A landscape with many valleys, sampled at points; each row gives a point and its height.
A ball rolls from a point to the lowest of its 2 nearest points, and stops where none of them is lower. Distance is the straight distance between rows; heights are no part of it.
tomok (h 20.6): [-32 -52  66 -33   4  -9   9 -11 -16   4  -9   6  18  19  22   1 -11 -36
  -5  40 -13  16  20   5  27 -10 -48 -15  40 -19 -14 -56  21   6   3]
sote (h 70.1): [-46 -28 -53 -19   8  20   0  20 -34   9 -32   9  -9   0  24  10  16 -49
  43 -23  16  -2  15  32   1 -23 -36 -18  -7  27 -10  -7  16  11 -10]
Bemel (h 38.2): [-20  24 -33 -20  29  39 -24 -11  20 -38  -3 -20  33  37  15 -47  36  -7
  25   7 -56  28 -14  42  15   0  -1  14  14  15  53  -2 -19 -26 -23]
vod (h 63.0): [ 30   6 -15  12 -11 -19  34   7   0 -21  -7 -15 -31 -44  -9   6 -41  -1
 -58 -16  12 -29  17 -15  37  13  14 -16 -35  -7  16   5  29   2  16]
sal (h 18.4): [-39   7 -61 -17  16   7   5  31   8  23  11 -10  15 -29  17  -2  16 -18
  55  -6   1 -12   7  31  -4  -8  37  10 -19 -11   8  16  -2  28  -5]
reli (h 49.6): [ 11  -2 -27  43 -13  17   1 -11  12   6  -6  -5 -11  31 -40 -29  10  -1
  -2 -46  43 -16  -1  -2 -33 -29  26   4  -6  38  35  54 -32 -42   3]
fas (h 26.9): [ 18   4 -26 -24 -31 -19  35   5  39  20   3  15 -45 -58   7  -8  10  19
   2   7   3 -21  21 -15  16   3  46  -7 -75  24   5 -38   0  61  18]
sorud (h 57.1): [-15  36 -29   3   7  -5 -19  38  -1 -13   8  -4  -7   9 -31 -18  25 -14
  10 -44  13 -13  -6  -7  -1 -32  22 -36 -37  58  43  -7 -41 -19  18]
Niler (h 67.9): [ 33   9  32  19 -17   5  41 -22  17 -11   6 -27 -11   5 -21  21 -31  21
 -40  -7  39 -29  -9 -40 -10  49   5 -16  51   3  39 -22  49   6  11]
saz (h 53.4): [  2 -34 -12   0  39  30   5   7 -64  -5 -30  51   2 -15 -39   8 -11  27
  40 -17 -30   2 -26  16 -36 -28   4  -7   5   6  -7  46   3  24 -16]
tazuf (h 46.2): [ 18  26  15  26   4  27  -1 -13   9  -9 -11 -10   4  46 -32 -34  15   9
 -16 -45  10 -10  -7   3 -23 -34  18 -12   4  31  99  27 -18 -37   7]
leg (h 68.8): [ 14  35 -24  10  19  37  -4 -33 -25 -42 -31  -5  24  26  16  -7   6  30
 -21 -13 -51  49 -41  42 -13  30 -13  18  38   3  26  -8  19   5 -52]
fimi (h 14.1): [  3 -73  45 -58   9 -27  22   8  -9   6 -14   2   8 -14  20   7 -21 -41
  -3  45   7  11  45 -16  13  19 -37   7  12   0 -47 -36  17  23  20]
bezuk (h 57.9): [-34   6 -53   7 -51  -9  23 -47 -17  88   3 -20  32 -30  -3   4 -14 -33
  -8   1  54   1  20 -15 -23  12  17  -5 -60  16 -50   7   8  16  30]
Fotu (h 52.4): [-23   8 -32  36 -33  11  -8 -39  25  40  -3 -15 -21   4 -32 -23  28  -1
  15 -29  56 -11   8 -12 -28 -25  50   0  -4  33  -1  37 -30 -20   0]
Lud (h 64.0): [ 33  35   5   1  19   6 -29  -7 -32 -45 -38  -5  24  13   0  12   5  35
 -18 -33 -48  40 -57  51 -23  16   5  15   1   5  31  20  -3 -14 -35]
kufe (h 28.4): [ 14  32 -41  -4  12 -15  -6  10 -27 -49  23 -22  20   1  -5  -1  20  31
  24   0 -45   6 -28  25  30  27  33 -20 -36   8  26 -18 -14 -11 -19]
diset (h 57.6): [-14  -8 -71  18 -30  11  29 -32 -32  47 -11 -21  12 -47 -23  11 -30 -18
 -15 -24  55 -13   0 -15 -24   6  11 -12 -39  32 -37  36   9  16  14]
nus (h 59.1): [ 10  24  44  20  16 -24 -31  -5  13   8  -8   9  -3 -25 -15   2  36  28
 -39 -12   1  19   4 -12  22 -41 -14  -5   2   6  24  21 -23   2  18]
lutuz (h 76.4): [ 30   5  35  -3  -5  12   9 -38 -30 -17 -13   8 -50   1  -6  32 -16  52
 -13 -16 -19 -14  -7  -8 -33  34   7  -6  57  -1  18 -49  40  14  -8]
tekof (h 60.2): [ -4 -48  -8  12   2  -2  38 -23 -47 -14 -13  -2  15  26 -12   4   2  -7
   8   7  30   4   4   7  21   2 -43  -5  38   9 -27   8   3 -21 -20]
zab (h 90.6): [ 43  -3  10 -14  -8  -4  22 -19 -20  -2  -1  21 -56 -43 -12  18  -2  32
 -30  13 -10 -16   7 -35 -17 -15  -6 -37   0  34  13 -37  14  51  24]
disel (h 46.3): [  5  -9  34  -5  28 -20 -43 -45 -54 -68 -30  32   9 -26 -15   1  -3  26
 -30  28 -65   3 -58  27 -11 -13 -22 -18  11  -5   6  -2 -26   3 -24]
gono (h 57.2): [-11 -22  21  -6 -56  28  26 -16  29  66 -18  -9   0 -14  11   1 -56 -13
  30 -25  43  -2  33 -13 -64  -4   9   3  -7  -2 -23  15   0  42  33]
puguv (h 30.7): [ 38  47  18   8 -34 -24   1 -36   6  -3  43 -21 -11 -11   6  18  -4  25
 -27  45 -38  11  -1 -10  38  22  36 -33 -14 -25  27 -32  21  -7 -10]
noni (h 58.8): [ 17 -11  24  -1  22  10 -23 -21 -29 -70 -19   4  29  -5 -10 -13   2  31
  12  -6 -57  15 -33  78   0  20   9  14   1 -25  16  58  -5 -24 -26]
latib (h 83.1): [ 12 -12 -35 -14 -30 -20  -3  -8  -1   6  31 -11 -58  -8  29  17   6 -18
   2  35 -19 -13  29   3   5  31  33 -19 -41   9 -24 -33  25 -13 -19]
rufe (h 22.5): [-19   6 -60 -23  -3  -5  23  24  22  16 -11  -3 -20 -49   6  -1  -5   0
  34 -24  -2 -27  20  14   0  -5  50   6 -41   6  28 -22  -8  39  12]
dil (h 57.5): [ 18 -19   9   7  10   5  17 -42 -62 -36  20   2 -12  22  -6  -1 -10   0
 -14  21 -24   0  -4  24   5  -3 -24 -13  27   5 -22  12  16 -29 -32]
Zan (h 36.3): [ 15   6 -15  15  13  25 -18  25   7  -8  13   6   9  48  23  -3  32  -4
  20  -4   3  30   0  20  13 -15 -42  14   9   9 -31  31 -15 -33 -21]
kuni (h 12.0): [-32 -14  -7   0  29 -15   7  18 -10 -34 -12  31  56  43 -38 -37 -11 -50
   3  -1   1 -19 -46   5  57 -17 -14 -29  -1 -13  19 -29 -16 -26  16]
sir (h 75.3): [-16  33  36  -6  22   1 -34 -11 -16 -12 -14  12 -57 -41  -3 -10   5  18
 -10 -12 -54   2  15  31  -9 -53  -1 -37 -22   3  44  -1 -13  36  -4]
dav (h 52.8): [ -1  -8  25  15  10 -11 -25 -16  24 -48 -26 -34  32  14  14 -24  12  19
  -9   0 -34  20 -21  56  23  23  11  45  18 -30  26  43 -12 -48 -38]
vuv (h 22.6): [  0 -37  39 -10  -1  11   8  13  14   2  -1 -24  -3  30  33  25  -3   2
  30   4  15  15  28   2  -9  44 -54  22  48  -6 -48 -15  20   2  -8]
dozo (h 34.6): [  6  56  -1  20  -3 -38  14  -3  31  12  34 -22  12 -42  -2  15   0  14
 -45  23 -17   3  -4 -15  45  30  43  -8 -39 -28  37 -22  14  10   1]
todet (h 50.2): [ -1  25  25  31 -21  13  15  12  28  39  31  -2   3  20   1  -1 -10   6
  25 -12  37   8  16 -12 -14 -14  -1  14   9 -14  -6  17 -13  14  11]
Nas (h 53.5): [ 11  27 -21  -5   1 -11 -33  21   1  -8   2 -41 -12  11  10  -3  37   2
   1 -28 -12  23  28  52  31   5  15  22 -40  -1  13  72   3 -64 -32]
Daf (h 8.1): [-17 -14 -24  -4 -28  26   5 -14  23  39 -12  -3 -39 -31   4  17  25  12
  33 -26  20  -9  15   4 -34   4  43   1   9   9 -18   5  11  27 -11]
pofop (h 21.5): [ 40  50 -35  18  -2  11  13 -12 -11  -7  24  -2  16  27   0  15  45  35
 -14 -16  -1  29 -21  -6  21   5  -7 -24 -12  40  37 -27   5   8 -21]
bepi (h 41.7): [-10   0  46  26   8  12 -28   7  10 -12 -27  19  -8  25  18  27  18  51
   5   2 -32  14 -13 -12  19  -4 -47  -4  36  -6   9 -38 -13   8 -15]
kup (h 28.3): [ -5 -32  23   1   7  41  25  25  14 -24  15   9  32  41   6   8   2 -17
  45  18  43  -6   5  22  -4  26 -62  17  32 -21 -45  15   7 -19  13]
mika (h 50.5): [-12  -9 -50 -10  23 -20  25  -4 -13  15  29   0  26 -56 -11  -9  19 -18
   2  73   5 -10  -8 -32 -23   3  40  27 -22   8 -34  37 -22  14  14]
Laz (h 35.6): [-21  -1  31   5  16 -14 -28  16  39  -6 -16  20 -18  18  11  21  22  19
 -23   3  -4  -4 -14 -41  23   9 -30  -2  28  -4  -5 -78 -11  -5   6]
Zup (h 12.7): [ -7  15 -26 -10  -1 -39  19 -11 -34 -39  11 -29  47 -22   0 -12 -21 -31
 -16  36 -33  10 -17  29  72  24   6 -31 -33 -32   3 -16  26 -14 -17]
fadis (h 32.4): [  9   2  16  10  11   5  -6  38  20 -33  45   4  27  17  19   6   0  -3
  20  26  -2  -1 -14  16  -3  16 -28  22   0 -31 -39  16 -15 -26  12]
munir (h 53.3): [ -6 -37  29 -17  -3  27  22  52  16  29   8  18  35  -1  37  21 -39 -19
  37  20  -5   1   8  -6 -22  -6 -25   4  -9 -16 -22 -26  -4  58  25]
Dob (h 55.8): [ 30  24  16  -2  19  -4  41 -12 -36   5  23  -8 -19 -51 -24   4 -45  27
 -35  30 -24  -8   6 -27 -46  21  36  19   2 -16   2  37  20  32   6]
fuvet (h 13.5): [ -1 -28   5  -5   2 -36 -11 -12 -13 -28  -6  33  15   9 -16 -12  22  34
  33  18 -42   4 -20  27  72  -7 -10 -24 -17 -11  -3 -33 -29   4 -15]
vodit (h 14.2): [ -6 -14  -5  -3 -17   7   2  24  27  26 -16  16 -35 -27  26  36  22  24
   6 -27  13  -4  14  -4  -8   7   6  -3   5  15   2 -40   7  48   6]
Gifar (h 32.6): [-12 -71  57 -59 -38 -18  -6 -10  46  19 -27  -3  24   4  15 -19 -35 -54
  40  32  21   9  49 -28 -24  34  -5   8 -19   8 -63 -24 -17  30  47]
rel (h 19.5): [  2 -18 -12  17   4 -33 -27  14  -7 -14  -2  42   2  11 -21   2  44  27
  24  11 -12  -2 -28 -19  38 -12  -3 -22 -18  28 -32 -30 -50  -9  -1]
Ranu (h 21.8): [ 50  80  30  18  29  14 -23  -6  -7 -15  15  -9  28  -1   1  30  17  34
 -51   1 -32  47 -39 -13 -48  34  12  41  11  -8  15  44  10 -21 -12]
Dilo (h 48.3): [-19 -25 -21 -19  18 -21   4  17  20  15  17  17  13 -41   1 -19   5 -29
   1  53  15 -16 -15 -36  -2  -6   4  20 -33   8 -75   3 -34  20  40]
dedep (h 43.9): [ 18 -28  10  -5  19 -12 -26   7 -18 -26 -14   9 -27 -19   3  20  22  37
  -6 -14  -8   8  -4  13  10   5 -33  17   8   0 -43  28  -2  -8 -24]
Godu (h 56.6): [ 20  21  42  34 -18 -19 -24  -7  33   7  10  13 -19   6 -16  -7  37  33
   4 -30  12  17  32  14  37 -32  -5  -3 -14  13  23  43 -22 -13  -3]
Nor (h 59.0): [ 17  54 -14  10  -3   5 -17  21   4 -29  25  -2 -26  21  -4 -16 -10   2
  15 -35  -8 -25   2  15  11 -18   7 -45 -33  16  39 -10 -24 -21  19]
Seped (h 73.2): [ 22  21  19  20   9  38  27 -25 -18 -14 -18   6   7  25   3  10  -3  54
  -8 -19 -28  22 -17  -5 -18  17  -9  18  56   3  24 -14  26  15 -32]
dad (h 59.8): [ 28  -1  10 -28  -4  21  26   5 -50  -4  37  12 -30  -7  33  23 -36 -16
  -3  14 -40  -8  14  26 -51   8   1 -10  -5  -7 -19 -15  32  28  -8]
diruk (h 61.4): [  1  24  36 -11 -17 -46 -41  -5  30  -2  31   6 -21  16 -31 -31  -4   2
 -23  41 -11 -26  -3 -38  45 -10  26  -5  13 -47 -15 -25 -17 -38  35]
felit (h 13.4): [-18 -22 -26 -25  -6 -10  27  40   6  57 -29   2  16 -31  36  10 -30 -40
  -2 -12  64   4  32   5   1   4 -39  20 -34  -6 -40  -1  17  37  23]
zepa (h 65.2): [ 38   3   7  18   2   1  35  -2  -6 -28  -9 -15 -14 -35 -24   6 -55  16
 -56 -40  20 -43 -10 -14  -2  32   8   1  19 -17  26  21  33  -8   7]
tav (h 25.2): [-46   3  -7  -1  48  -7   2  28 -11  18  -4   3  54   4 -18 -19  -9 -31
  13  -6   4   0   0   8  22 -50 -12   5 -15 -16  25  13 -28  11  13]
vuf (h 80.4): [ 24  24 -11  11 -16  14  17 -33 -35   1  28  -4 -61 -17 -13   2   5  20
   6 -13 -15 -14  20  24 -35  -8  52 -10  -6  17  19  18  28   7 -23]
Fibod (h 23.6): [ 17  15 -26  23   1 -15  -4  26 -11   3   5  25   4  22  -2  18  36  20
   2 -20  16  24 -12 -15  33  -6 -25 -24 -15  29 -20 -34 -18   6  -5]
seref (h 7.9): [ 18 -27  -6 -18  -9 -23  37  25 -14  23  -1 -13   6 -23  29  31 -27 -23
 -25  13  20  15  30 -14  19  22 -43   6 -19  -3 -51 -22  25  28  10]
tak (h 66.8): [-23 -39  12   6  -9  28  33   7 -43  23 -41  18 -10 -10   1   7 -48 -12
  16 -30  15  -8  15  -3 -35 -21 -30  -9  26   4 -10  12  22  28   4]
zat (h 58.1): [ 24  13  13 -11   2   5  58 -19 -57  27  20  -5 -23 -34   7  14 -50 -17
 -22   6 -17   5  29   8 -44 -10  20  -1   6  -4  11   1  37  40   0]
Desig (h 60.8): [ 40  27 -19  22 -24   2  23  16   0 -30  23   4 -17  -7 -17   1 -34   4
  -8 -39  21 -31  -9  -2   7   1   7 -47 -33  16  31   0  12   1  29]
daz (h 87.2): [ 37 -37  32 -78 -25  -2 -24  12  16 -19  -2   7 -52 -18  41  -1 -42 -15
 -24  47 -26 -35  26 -42 -33  18  -2  -6  -5 -11 -32 -48  11  19  31]
Nofe (h 61.7): [ 24  39  22   9  43 -10 -34   3   3  -7  -9  -9  10 -35  -1  16  43  -8
 -79 -34   9  30 -27  13 -12 -29  -3 -10 -11  25  50  30   9  -4  11]
Nin (h 50.3): [ -7 -69  -1  -4   7  36   6  -7 -38 -27 -27  44 -19 -25 -22  15  -2  19
  53   9  -8 -17 -29   4 -41   1 -18  -2  19  22 -53  24 -10  10  -6]
pefe (h 53.1): [ 26  14  28  -3  20  -5 -16 -63 -80 -46   0  11 -13 -11 -18  -5 -19  18
 -30   2 -53  19 -23  46 -14   2 -10 -16  17  -3  -6  15   6 -13 -43]
mitu (h 55.6): [  3 -20 -40   7  -9   4  44 -22 -32  18 -10  -8  -7 -56 -33 -10 -34   9
  -5  -5  25 -21  -7 -24 -46 -10  20   9  -7  21 -30  48  -6  26  13]
livaf (h 46.8): [-14   7  13  14   2 -13 -14 -28  11 -28   8 -38  -7  24  17 -26   0 -13
 -20  11 -18   6   8  36  42   6   6  21  25 -28  15  19   1 -52 -29]
vetu (h 62.5): [-17 -24 -14  20  10  31  39 -16 -76   4 -43  12  31  36 -13   6  -7   1
   6 -20   9  16   0  10   4 -27 -57  -4  52  12   5  27  30  -4 -30]
Dusug (h 39.4): [-42 -64  22 -49 -30 -30   5 -16  41  35 -23   8   9 -10 -16 -34 -26 -56
  11  36  21 -16  11 -50 -14  23   5  14  -8   8 -75 -45 -19  23  48]
vetim (h 29.9): [  1 -35  11 -26 -29 -28  22   9  31  21  -7  25 -41 -27   2 -26 -25   2
  17  15 -13 -24  28  -8  24 -11  27   2 -30  -7  -1 -39 -19  36  16]
Tapiz (h 33.5): [-11  27  25   3  52  11 -37   3   7 -16  -1 -14  47  28  26 -11  21 -21
 -21   3 -29  43 -29  40 -13 -34 -24  18  12 -14  18  37 -12 -34 -15]
tovi (h 70.4): [ -3  22 -11  26   3  23  42 -10   8   7   3 -48  16  20  -8  11 -22  13
 -40  -5  29  -6   0 -41 -26  50   8  32  55  -9  41  -5  41   2 -14]
kar (h 57.4): [ 28  36  42   6 -25 -45 -47 -17  35 -34  -4 -11  18  21 -15 -18 -12  22
 -41  27   1  -2 -32 -26  59  16  -4 -13  19 -50  -3 -23  -9 -50  15]
sutas (h 20.0): [-29 -10 -19  10  33 -15   9  44  11 -13 -10   2  68  13 -29 -27 -31 -26
  -6 -16  -6 -21 -36   3  31 -21   6   4 -12 -34  50 -11 -27   5  20]
Rosos (h 67.6): [-28  -4  47  19   2   3 -10  14   1  -7 -23  18 -10  20  -2 -29 -42  -9
   2 -11 -41 -19   5   1  31 -40 -17 -30   4 -23  43 -14 -14  -4  13]
bebo (h 38.8): [-42 -26  -5   8  20  -3 -10   8  14  43 -16   2  52  32 -35 -24  14 -19
  26   5  51  -3   6  -1   1 -39  -2  51  22 -24   2  63 -29 -24  -1]
mib (h 16.6): [ -2 -76  22 -31 -38  18   1  -5  11   5  -9   0 -13  25  32  31   5  -7
  56  11   5   7  29   5 -29  43 -20  10  20   8 -50 -27  15  13 -13]
lifi (h 53.6): [-44   6   1   6 -33   9  17  -8  16  64  25   8  29  47   4 -21  -2 -40
  45  19  38   6  27  -1  -7 -18  -3  19   3  -3 -17  -7 -17  15   5]
gup (h 15.7): [ 47 -31  58 -28 -48   4 -11   8   8  -7   9  24 -40  23  39  16 -46  23
  25   1 -33 -18  25   3 -19  14 -17 -22  -6 -28  -1 -47   5  14   6]
fek (h 64.5): [-12   9  20  17  -2 -26 -28  15  28 -13  -3  27 -17  28 -25 -27  -6  -6
 -15  -7  -5 -31 -15 -23  27 -28  10 -17   7 -17  20 -25 -34 -34  26]
nabiz (h 53.7): [ -4  34   8  16 -23 -46 -19   0  21   3  24   0 -30  29 -18 -35  35 -14
   8 -26  18   5  35  25  61 -14  11   1 -36   8  10  -4 -18 -37  -7]
sof (h 84.2): [ 12 -48  -8 -36 -34 -16   2  -3   3  -2  38   6 -22 -18  26   9   4 -36
   4  82 -25 -15  24 -17  -2  33  23 -11 -37  -1 -55 -29  12  -6   2]
Vege (h 25.8): [-10 -18 -32  -6  -5 -32  19  20  17   0   1 -14   6   9 -14   8  -8 -16
 -28  28  14 -21 -16 -44  46  50  13  -2  18 -15 -32 -57  16 -14   2]
Vovun (h 50.1): [-31 -33  41  -1  34   8  18  39  11   1 -31  14  23 -19  11   7 -38   5
   6  10 -27  -1  -8 -12   5 -20 -45   2  10 -24  -6  -1   0  39  27]
goka (h 58.2): [-34 -10 -56 -12  19   1 -42  25  10  11 -31  -8   2  22   8 -16  43 -42
  24 -38  34   9  10  24   8 -22  -9  21  -6   6  -5  51  -7 -40 -22]
gadu (h 39.9): [ 13   6 -22   8  16  16 -32   7  -4 -14 -15   2 -35  22  22  16  55  20
  10 -37  -7  36   2  22  14 -10 -34   5  16  21 -18  19   4 -18 -47]
bem (h 35.7): [ 26  24  19  -2  15 -12 -15  28  14 -25  35   4  10 -14  26  21 -21  19
 -12  15 -25  -5 -27  -3   1  10 -15   0 -12 -29 -17 -19 -16  -1  27]
Nesum (h 55.7): [  2 -43  15 -37 -21  23  25  17  14  32  -9  -6  15 -11  36  28 -51 -14
  30   2  13   3  24 -17 -78  22   1   3   5  -4 -39 -17  -1  55  29]
vefab (h 42.8): [-19  46  12  15  23  28  -7  13  33   3   0  -5   4   1  -2 -20   0  -5
 -16 -54  11 -21   2  18 -18 -33  22  -8   5  11 102  14  -2   4  21]
git (h 31.3): [ -9  -3 -40  22   7   2  29  17  12   9  26 -26  34  38   6  16   2 -19
 -33  26  28  -5 -20 -51   0  44  -8  16  25  -2 -32 -33  14 -18  -4]
Rog (h 55.0): [-20  11 -51   9   0 -10 -22   8   6  15   5 -13   0 -13 -36 -13  36   0
  22 -16  18  -9 -16 -11 -16 -35  56  -5 -33  36  -8  28 -59  -9  11]
Tavu (h 33.0): [ -8  23 -53 -18  23  19 -20  28   8 -23   4 -12  21  32   8 -16  43  23
  46 -19 -30  11 -19  19  11   0  25   0 -15  28  39 -10 -24 -15 -27]
sov (h 78.9): [ 17  19  12  10  -5  27  -2 -36 -15 -11  -3  -2 -74 -26  -6  20  18  42
 -18 -20 -11 -17  10  19 -33  21  39  10  29  12  40  -3  52  12 -29]
Geb (h 46.9): [ -9 -12  18   4  -9   3  33  16  11  36  10 -12  37   1   0   1 -27  14
  38 -12  21   8  19   9  11 -14 -11  28  16 -46   4  31  13  30   2]
Rago (h 44.7): [-55 -48  -8 -24  -9  -9   7 -14  25  26 -22  29  12 -27 -20 -44 -19 -57
   0  24  30 -23 -15 -34 -11 -11  -7   1 -30  23 -87 -16 -33   2  44]
Katid (h 46.5): [ 40  48  36  26  -7  -2 -33 -17  21 -45   8 -10  -1   2  -2 -14  -8   0
 -67 -36  17  -8 -15  25   7  -7   3 -12 -18  12  66  29   0 -53  20]
kifi (h 46.4): [ -1 -12  56   3  22   7 -15  31  14   2 -22  23  -8 -14  10  28 -14  56
  23  -4 -30   7  -5 -10  -6   5 -43   9  25 -22  -3 -10  -6  39  15]
rak (h 85.6): [ 35 -31   3 -65 -25 -21 -20  15  25  -6  17   0 -29 -25  33  15 -23 -20
 -10  88 -18 -20  12 -62 -18  51   7  -4 -35   3 -68 -50   7   2  28]
Pelut (h 50.7): [ -8   8  -8  18 -10 -29 -10  -7   7 -13  23 -26 -19  22   6 -11  22 -15
   8   3  -5  -1  35  30  56   7  12  13 -23  -7 -16  29  -3 -53 -25]
dat (h 29.5): [-52  30  17  -7  56   0 -32  20 -14   8  -8  -8  30  -5  14 -14   8 -39
 -13  -9 -28  25   4  31   2 -64 -13  -7   3 -11  32  24 -12   1   4]
das (h 18.7): [  0  -8 -33  -3   4 -50  27  11 -22  -4  11 -12  24 -15  -7   0  -5 -14
 -13   8  -3  -5   1   8  61  18   5 -12 -17  -9  -8 -20  10  -1  -9]
Komur (h 53.9): [ 40  50  54  14 -19 -35 -48  -8  38 -37  13 -13  -7 -26  -6  -4 -19  18
 -58  18   6  -9 -14 -18  37  17  -3  -9 -18 -42  12  16  -8 -51  27]
Vore (h 53.0): [ 14 -25 -22 -12  13   1  31 -13 -34  -7  13   4 -23 -55 -24 -10 -19  30
   5  45 -18 -18 -12 -27 -44   1  43  28  -8  10 -33  48 -10  24   2]
vik (h 73.5): [-10  50   3 -14  28  24 -45  19 -20  -3  -6  18 -42  -5  -1  14  41  19
  16 -32 -36  16   0  15 -33 -48   1 -36 -16  32  47   5  -4  18  -7]
pefet (h 40.1): [ -7  52  -8  15  28   9   3  28  30   8  27 -18  25 -15   6   0  -7 -13
 -34 -32  12 -18 -12  -7 -16  -7  39  -3 -12 -12  73 -11  11  24  31]
Fiz (h 32.5): [-54  -8 -11   3  39  -4  -8  13  31   9   2  12  56  60 -25 -41  44 -50
  14  18  21   3  -2   8  16 -17  -8  46  10 -13   6  -1 -33 -34  -2]
simim (h 25.7): [ 35  51  -7  29 -25 -18  21 -34   1  11  44  -5   2  17  -4   2  42  19
 -16  14   8  29  10 -15  55   4  14 -23 -24  19  28 -19  17  -3 -17]
por (h 8.4): [ 45 -47  21 -28 -49   4   5  -9 -13 -12  17  -2 -35  28  21  20 -22  22
  23  25 -28  -6  19   5 -12  45  -2 -12  18 -13 -30 -44  23  -6 -18]
niz (h 91.7): [ 29  -2 -20   9 -11  -3  42 -26 -31  34  16   4 -16 -39 -16  31  18   6
 -27   8  30  13   9 -36 -15  -7  16 -26  -1  42   7 -17  22  49   8]
Movok (h 53.8): [ -9   8  25  27 -42  47   4   9  48  41  12   6  -8  25   6   8 -33   9
  49 -30  26  -7  -1 -19 -69  -5   8   7  17  -6 -13  23  -9  31  20]
foli (h 43.2): [-21 -18  -6  -1   8  -8   1   9   6  42 -19   1  32 -23 -18 -13 -12   6
  40   4  45   6  16 -13 -18 -29   6  34  12 -34  -8  72 -23  26   6]
fimok (h 37.3): [-36  -7 -30  12  15  35   9  -6  23  -7  26   7  44  55  -5 -30  44 -39
  35  45  16   0  -8   3   1   1  -8  28  32  11   6 -12 -17 -15  -3]
ganok (h 37.4): [ -2  51 -22   6  11 -13  15  20  36  34  40  -9   5 -31   2  10  24  -3
 -22  11  12   0  12 -23  11  11  46   7 -25  -6  34 -36   7  37  19]
dirib (h 71.8): [-42  10 -26  -6  28  43 -30  37 -25  23 -16  10 -21  17  21  10  29 -16
  39 -35 -16  25   6   6 -12 -49 -21 -26   3  16  21  13  15  13 -21]
figas (h 39.7): [ 19  11  20  -3  14 -22 -30 -15 -15 -43  -6   9  -6 -23   0   5 -16  37
 -26  12 -45 -18 -35  -5   2  -9   1 -11   3 -23  15 -16 -22  -6  10]
gav (h 23.4): [-16 -55  28 -15 -35  -6   1   8  38  28   4   6 -25  -3  17  -4  -5  -2
  40  13   9  -6  33   0 -10   6   6  12   3  -6 -47 -13 -23  12  10]
Bal (h 14.8): [ 62  48  11  30  13  43 -20   3   7 -27   8  -2   0  -4  -8  36  24  50
 -38 -16   0  -1 -31 -19 -55  61  28  53  15   5  36  23  29 -34  -1]
dek (h 47.2): [ -5 -63   0   4  26  16 -10   3 -23 -39 -27  23  -2   7 -23  13  31  14
  26  -6   7   3 -15   5 -11  -5 -32  12  36   8 -41  40 -13 -28 -17]
rovuz (h 21.4): [ 19   5 -19  -7 -10 -28 -14 -23 -22 -54  24 -10  13   7  -2   1   8  17
   2  51 -53  -8 -34  31  61  44  17 -34 -19 -19  -7 -22  15 -35 -33]
risod (h 56.2): [-36  31 -34  25 -59 -15  14 -29   2  82  14  -8  29  28 -12 -13 -11 -39
   0  -7  80  13  30 -13  -1  -5  -7   6 -34  11 -30 -15  -5  11  12]
paz (h 27.6): [ 23  53  15   4  41   7 -24   3  10   8   8 -22  49  10  11   9  18  16
 -33   0 -20  51 -36   6 -33 -14  16  35  12 -20  34  44   0  -8  -6]
veb (h 81.8): [  4   8 -49  12 -18 -20  23 -26 -37  10  16 -26 -46 -31 -11  23  15   6
  -9  12 -12  -3  33   7  17  15  46 -17 -21  19  10   1  40 -10 -31]
Mez (h 20.1): [-33 -19   6  13  13 -14   8  12  -3 -30 -12  38  48  43 -25 -24  25 -13
  40   4 -18  13 -16  23  76  -6 -28 -22 -15  -7  11 -29 -18 -15  -9]
pugo (h 55.5): [  2  31 -36 -24  20  14 -42  27   1   8 -20 -28 -12   5   0 -15  44 -14
  20 -56  22  29  19  34   4 -29   5  -2 -26  11  34  67   1 -43 -26]
nize (h 64.3): [-40 -16 -47  14 -24  28 -13 -30  25  47 -48 -12  -7  21  12   3  39  -5
  30 -38  57  13   4 -14 -11  -1 -11  19  36  20 -43  29  -1 -11 -33]
nore (h 68.6): [-54 -23 -23   8 -15  20  16   6 -30  42 -28   7   4   9  12   1 -29 -56
  28 -15  27 -12  16   7 -28 -40 -28 -17   6  17 -19   6   6  11  15]
fufin (h 27.9): [-12 -25  69 -37   9 -27 -33  -4  19  -1   3   8 -14  34  14   3   3  -8
 -14  47 -21   1  -1 -23  32  12 -32 -16  38 -23 -24 -80   7  -7  11]
kilag (h 13.8): [-13  -4 -68   0 -13  18   4  -4  -4  32  -6  -9   2 -23   3   2  23   5
  48 -13  13  -4  -2   9 -37  -1  43  16  -1 -13  -5  52  11   7 -28]
Fol (h 35.5): [-29   7 -51  10   6  36  30 -13  13  21  32 -18  36  64   4 -25   3 -30
   2  40  22   4   3 -33  -6  19 -14  45  49   3  -8 -18  -7 -13  -8]
Netu (h 61.3): [-46 -25 -18  -3  11   6 -29  11  26  28 -21  -2 -15  11  16   3  37 -38
  14 -14  43  -2  17   3   5 -20 -19  21  32   9 -46  21  -7 -27 -18]
vemug (h 89.1): [ 41 -34  10 -50 -21   0  18   5   7  -1 -30  15 -43 -25  21  13 -38  14
 -39  17 -10 -25   9 -56 -23  14   6 -21   3  21  -3 -68  12  50  21]
rinev (h 41.1): [ -1  27  28  20  17  -8 -21 -21   6 -31 -13 -29 -12   3  19 -14 -16 -21
 -61 -33  -7   8  -1  28   3 -17  -9   4  26 -17  30  15  -1 -41  -9]
Pak (h 50.4): [ 58  53  74  27 -21  -1 -33 -36  34 -37  41   5   4 -10   3   9 -13  17
 -58  -5  27 -10 -14 -13  13  19 -34  -6  -2  -1  42  12  28 -36  31]
fatip (h 64.7): [  6 -12 -25  15   3  26  28  13 -42   1 -36   9   0   7  -8  17 -26  11
   2 -62  29   0  -4  11 -19  -2 -24   4  25   3   1  39  29   0 -24]

Call two points neighbours if one is among the 2 nearest of the other. Go from one point of each pair to the other, from neighbour to neighbour, staying as low as possible. Name the highest point that can't be avoided.
fuvet, Bal => Tapiz
Fiz, Zup => fimok
Fiz, pofop => Bemel
kuni, fuvet => Mez
seref, Fiz => gono
fuvet, pofop => Fibod
